Points on a hilly landscape, in no order, each with its height.
A ball rolls from a point to the lowest of its 2 nearest points, and stops where none of them is lower. Distance is the straight distance between rows; heights are no part of it.
J_63: [ 12  33  30  12 -30 -55  41 -10 -17  21 -46   3  30 -39  -4 -12 -22  23
  19 -11  -7 -25  23 -38]  height 5.50
J_706: [-41  29 -24  17  19  -4   2 -15  -6 -12  20  30  26  17  22  16  -5 -21
  -2 -21 -35  -1 -34 -38]  height 2.34
J_694: [-21 -18   7  45  23  13   0  13 -25   0   3   5 -12  -1  20 -59 -12  -3
 -18  -3 -31  10 -47  29]  height 6.55
J_274: [ 68  43  19   0  30  20  11 -33  37 -23 -20 -20 -11 -26   9  75  27 -44
   2 -13 -13 -26  16  -8]  height 3.47
J_246: [ 16 -35  17 -50  -1 -26 -41 -62  15  42  -8  44  22  -7 -42  38 -30 -13
  25  41  11  -7  23  16]  height 5.08
J_434: [-31 -24  11  -1  15  66  50  31  23 -39  23 -31  26 -35  -1  -7 -15 -44
 -35 -44  20  26 -22  52]  height 3.02
J_189: [ 23   3 -18  40  11  -6  13  17   9 -20  52 -28 -20  14   9  14 -10  23
  -7 -33  39 -29  -6  18]  height 2.89
J_62: [ 60 -36  13 -12  22  -8 -48 -32 -22  35 -24  -2 -25  -5 -39 -28  30 -13
 -14  45   4  23 -48  -6]  height 2.93
J_763: [ -2 -17 -21 -25  30 -13 -49   3 -22 -19 -24  56 -34   2   5 -33  32  53
 -14  -6 -23  21  -7   7]  height 4.77
J_809: [ 56  26 -23  -3  -6  16  -9 -59  10 -19  -6   6  -1  -2 -41  -5  48   7
 -12  28 -30   5  11  14]  height 3.39
J_935: [-36  23   0 -11   4  20   1   2 -16  40   2 -13  -3  23  25  10  63  18
   5  17 -19   0  45 -56]  height 8.04
J_891: [  1 -31  19 -54 -45  42  -5   7  -8  -8 -17  31   0  15   0   5  24   8
 -17   7  11  -2  65 -27]  height 7.48
J_901: [-37  50  -8 -75  44  -6 -42 -17 -35  21   6   8 -17  -1   0  13  43  15
  -1 -72  51 -19  15  18]  height 1.59
J_721: [ -3 -36  -3 -37 -15   4 -41  37 -24  41 -25  60 -39  12  12  -1  19   6
  -7  -5   1  28  80 -31]  height 7.29
J_294: [ 13 -49 -27 -11   5  39   7   0  41 -46  22  -2  16  41  12  60 -21  13
  12  -7   9  28  -3   9]  height 1.83
J_10: [  3  11  -8  15  15 -38  44  19 -21 -11  35 -10  12 -46  23  12  34 -50
 -30  27 -24 -48  47   6]  height 2.02
J_415: [ 10 -34  -4  29  22  -4  36 -26  12  -6  16 -10  35  -1 -14  32 -60  -8
  24   6 -45 -34 -58  16]  height 1.74
J_613: [-51  -6  12  27 -22  -2  45  54  -5  -7 -38  -4 -25 -12  47 -67 -40  32
   6   2 -30  -4 -11 -19]  height 6.04
J_191: [ 63  12  30 -44  44   9 -14 -65 -51  29  -6 -17  10  13   7 -25   7   4
  -8 -11  31 -35  -8   4]  height 1.80
J_917: [ 18 -55  37 -15 -41  23  18  -5   9 -30  14  16  -6  -6 -12 -43  15  18
 -39  33 -22 -12  12 -48]  height 7.69
J_528: [ 21  35   0 -24  22 -24 -51  -7   8  10 -78  46 -51 -35 -15 -17  40  26
   7  23  -9  18 -21 -11]  height 4.27
J_164: [ 11   4 -50 -38  12 -60 -60 -31  -7 -14   1  10  -6 -15 -10  39   3  49
  19  37   7 -21  -1  19]  height 4.23
J_333: [-28 -51   6 -25   6   0   0  22  10  13 -25  26  -1 -17 -33   0  34 -10
  25  67 -34  13 -15  27]  height 6.94
J_88: [-16  32  -5  41 -19 -16 -27  23 -17  35 -12  13 -38  10  22   6   7 -59
  14 -67  27  35  18  16]  height 3.30
J_359: [  5 -21  26  56 -41  14  38  53  49  -2 -30   4  19 -52  -9 -12 -39 -29
  -6  27   1  -4  32 -12]  height 3.84
J_385: [-54  -2  14   1   8   3  27   9 -23 -16  19 -25 -58  19  73 -10  16  27
  14 -85  17  20  17  -6]  height 3.70
J_527: [ 39  15  44  22  26 -21  -4 -15  58 -13  17   8  18   8   6  49  -1 -23
  -7  24   6 -18 -16 -11]  height 3.54
J_653: [-16  57  -8  18 -18   1 -10 -19  28  -1  -9  -4  30  23  -9  27   7 -18
  11  32 -44  30 -26 -46]  height 1.55
J_278: [ 27  -5  18   3  -2 -11  19   8  -3 -37  38 -81  18 -16   6  -4 -15 -24
 -25  26  10   3 -36 -30]  height 2.96
J_338: [  5 -25 -27 -31  17 -20 -16 -47   2   1  21   0  22  24 -39  34 -31  44
  33  67   0 -14  -6  25]  height 4.68
J_396: [ -6  70 -10 -34  37  -7 -22 -15 -26  29 -10 -17 -22 -15   8  11  14  31
   4  -9  37 -52  13   8]  height 2.35
J_135: [-17  16 -27  16 -21   5  -3 -27   2 -52 -16  24   1  26   8 -22 -33   0
   3   6 -39  48   9  22]  height 2.50
J_939: [ 25   1  -2  13   8  34 -17 -11  14  28 -28  36   8 -11 -44  23  24   4
  12 -10  -6  10  -3 -18]  height 2.80
J_854: [ 30  28  22 -33  17  -2  18 -22  15 -30 -28 -60   6  -2   7  35   5   5
   5 -28 -17 -19  -3 -52]  height 3.00
J_155: [ 16   7 -23 -44  12 -64 -64 -16 -26  38 -15   8 -12 -14  21  37 -27   8
  11  20  65 -16  30  17]  height 3.78
J_695: [-17 -44 -49  32 -44  31  -7   8   8 -15  30  -4 -16  45 -17  -1  14  26
   8  45 -21  27  -2  36]  height 7.12
J_952: [-18  22  25   5 -33 -50  33  25 -26  -9  25 -48  38 -31  -2 -45  -2 -36
 -44  51  -3 -13  -7 -13]  height 2.61
J_77: [ 11  31 -39  19 -27 -33 -36  16 -35  66  -1  32 -25   7 -13 -17  -4   7
   8 -38  35  27  49   2]  height 3.68
J_981: [ -4   4 -16  27 -31 -16 -23   7  34 -54  16  25   0 -14  11 -18 -25  -4
 -30  45 -35  29  -3 -22]  height 3.05
J_859: [-20  -6   0  53 -20  44  52  -9  11   2 -17  -8  40  37  -7  30 -18   3
  20  29 -34  11 -21 -25]  height 0.53
J_971: [ 20  36 -15 -33  20 -62 -40 -29  -9   6  19 -29   6  -7  13  48 -12 -44
 -33  19  48  11   9  -8]  height 3.43
J_315: [ 42 -69 -32  36   7  35   0  23   7   0  11 -35  34 -40 -22   8 -41  14
  24   0 -41 -40 -30   2]  height 2.46
J_831: [-19  -4  -7  40  19 -41  21  27   8 -34  45 -17 -24 -43  44  -9   6 -13
 -10 -12  -3 -19   4   4]  height 2.60
J_582: [ 12 -33  -6  21 -29  15  13  20 -15 -13   6  21  28  19  -5 -16 -48 -57
  -1   8  -6 -43   9  29]  height 3.77
J_458: [  9  14 -14  20 -23  24   8 -22   9 -25  -8  -7  -5  59  11  37  -3   2
  29  -8   2   6  39  18]  height 1.71
J_583: [ -6 -33  -4   5 -28  25  48  38 -15  -1  28 -48  21 -26  11 -42 -27 -44
 -10 -22   9  -2 -10  32]  height 3.40
J_260: [-18 -12  -5  19  33 -11  -2  32 -38  51  12 -57 -14  19  25  10  65   1
  20  36   7  23  15 -25]  height 8.17
J_900: [-34  41  15 -13 -15 -51  26  10 -32  -6 -12  33  21 -24 -24 -25  -8   8
  10   5  -8 -15 -28  11]  height 5.14
J_899: [-35   9  22   9  13  45  45  35 -10 -21 -12   9   7  -6  -1 -64  -4  42
   9  -7 -29   6  -8  19]  height 6.31
J_386: [  9 -45   2  21 -43  26  17  32  24   7  12  -1  13   9 -47  -3  13  17
  -1  26  19  18   1  79]  height 6.92
J_835: [ -6   6  21  14 -38 -24  10   8 -13   2 -13 -23 -15 -29  23 -42 -35  30
  -9 -27  -4 -17  -2 -57]  height 5.79
J_595: [ -1 -51  -4  21   5  21   7  29  19   9  -5   1  10 -22 -30 -35   5 -21
 -22  17 -25  35 -51  56]  height 6.73
J_507: [ -5  -8   7  25  19  56  10 -13  28  21  -3  22  14  35 -27  13 -20   7
  28 -55  28  12 -33  26]  height 1.92
J_547: [ 37  20  18 -10  27  30  14 -18 -23  15 -22 -43  12 -19   8   4  11   9
  34  -6   7 -61   2   0]  height 2.41
J_953: [ -60   -8  -23   -1    8    7    3   25  -21  -15   55   -5  -48    1
   33   10    0    2    7 -113  -15  -13    1   38]  height 3.18
J_696: [ -9  61  24  -8  26 -49  -3  16  18  22 -48  45 -14 -51  -2 -29   5  24
   2 -23 -12  14 -34 -12]  height 4.72
J_182: [-30   6 -27 -32  21 -13 -49 -12 -24  16   9  24 -50  14  30  15   5  14
  32 -99  29 -18  -2  42]  height 2.48
J_308: [ -1  10 -15  14 -21 -25 -51  18  -2  14   6   6  14  18 -14 -10 -22  21
 -15 -22  67  37   3 -11]  height 4.07
J_776: [ 27  50   8 -49  12  11 -23 -15   8 -37 -46  12 -21  -9 -20 -22  54   4
 -13  40  -6  14  -9  36]  height 3.83
J_147: [-10  -6  22  27 -60 -26  -9  40  26 -16 -31  43  -5 -17  -6 -31 -22 -36
  -7  61 -25  -2  10  -2]  height 3.48
J_249: [-40 -10  40 -38 -15   6  34   6   6  -4   3 -22  13  11  11  -6  18  24
  -8  27 -22  13   0 -52]  height 7.88
J_252: [ -8  46   0 -18  46 -27  -7 -37  10   7  41   2  31  -7 -13  47  -1 -23
 -21  -9  10  -7 -29 -38]  height 3.01
J_921: [ 15 -46 -10  34  -1  67  25  17  58 -24  31 -14   3  18   0   9 -12 -35
 -10 -21   2  36   0  34]  height 2.51
J_819: [-14 -75  -4 -26 -17  -9 -21  16 -12  54 -26  30 -16  16 -22   8  12 -30
  12  45 -26  23  45 -19]  height 7.13
J_435: [-40  14  19   1  -6   4   2   6  -6  -2  22   7  -6  29  34 -19  28   8
 -39 -55  30  31  10 -47]  height 4.22
J_348: [ 43  -5  11 -44  22   8 -34 -47 -27  41 -33 -18   3  13 -27 -14  29  38
   2  63  28 -25   1  -3]  height 2.42
J_592: [-28  24  40  51   7  19  17  13  10  15 -13   2 -11  15  34  -9 -26 -32
  30 -72  38   5 -26  31]  height 2.78
J_661: [-38  32   0 -15 -15 -13   7  -6   5   1  37  11  26  45  19 -10 -36  23
  -6 -37  66   3   7 -21]  height 4.50
J_536: [ 39  15 -50   0 -14  41  23  10 -14 -20  36 -25  -3  55  -9  26 -12  13
   4 -27  19 -42  30  20]  height 2.36
J_858: [ 35 -35  10   7   4  11  46 -29  46 -32  17 -31  22  -8 -29   8 -14 -21
  -9  26 -48   7 -27 -27]  height 2.47

Where does a ball stop that starts at each point below?
J_721 -> J_507
J_63 -> J_507
J_164 -> J_859
J_386 -> J_507
J_661 -> J_507
J_246 -> J_859
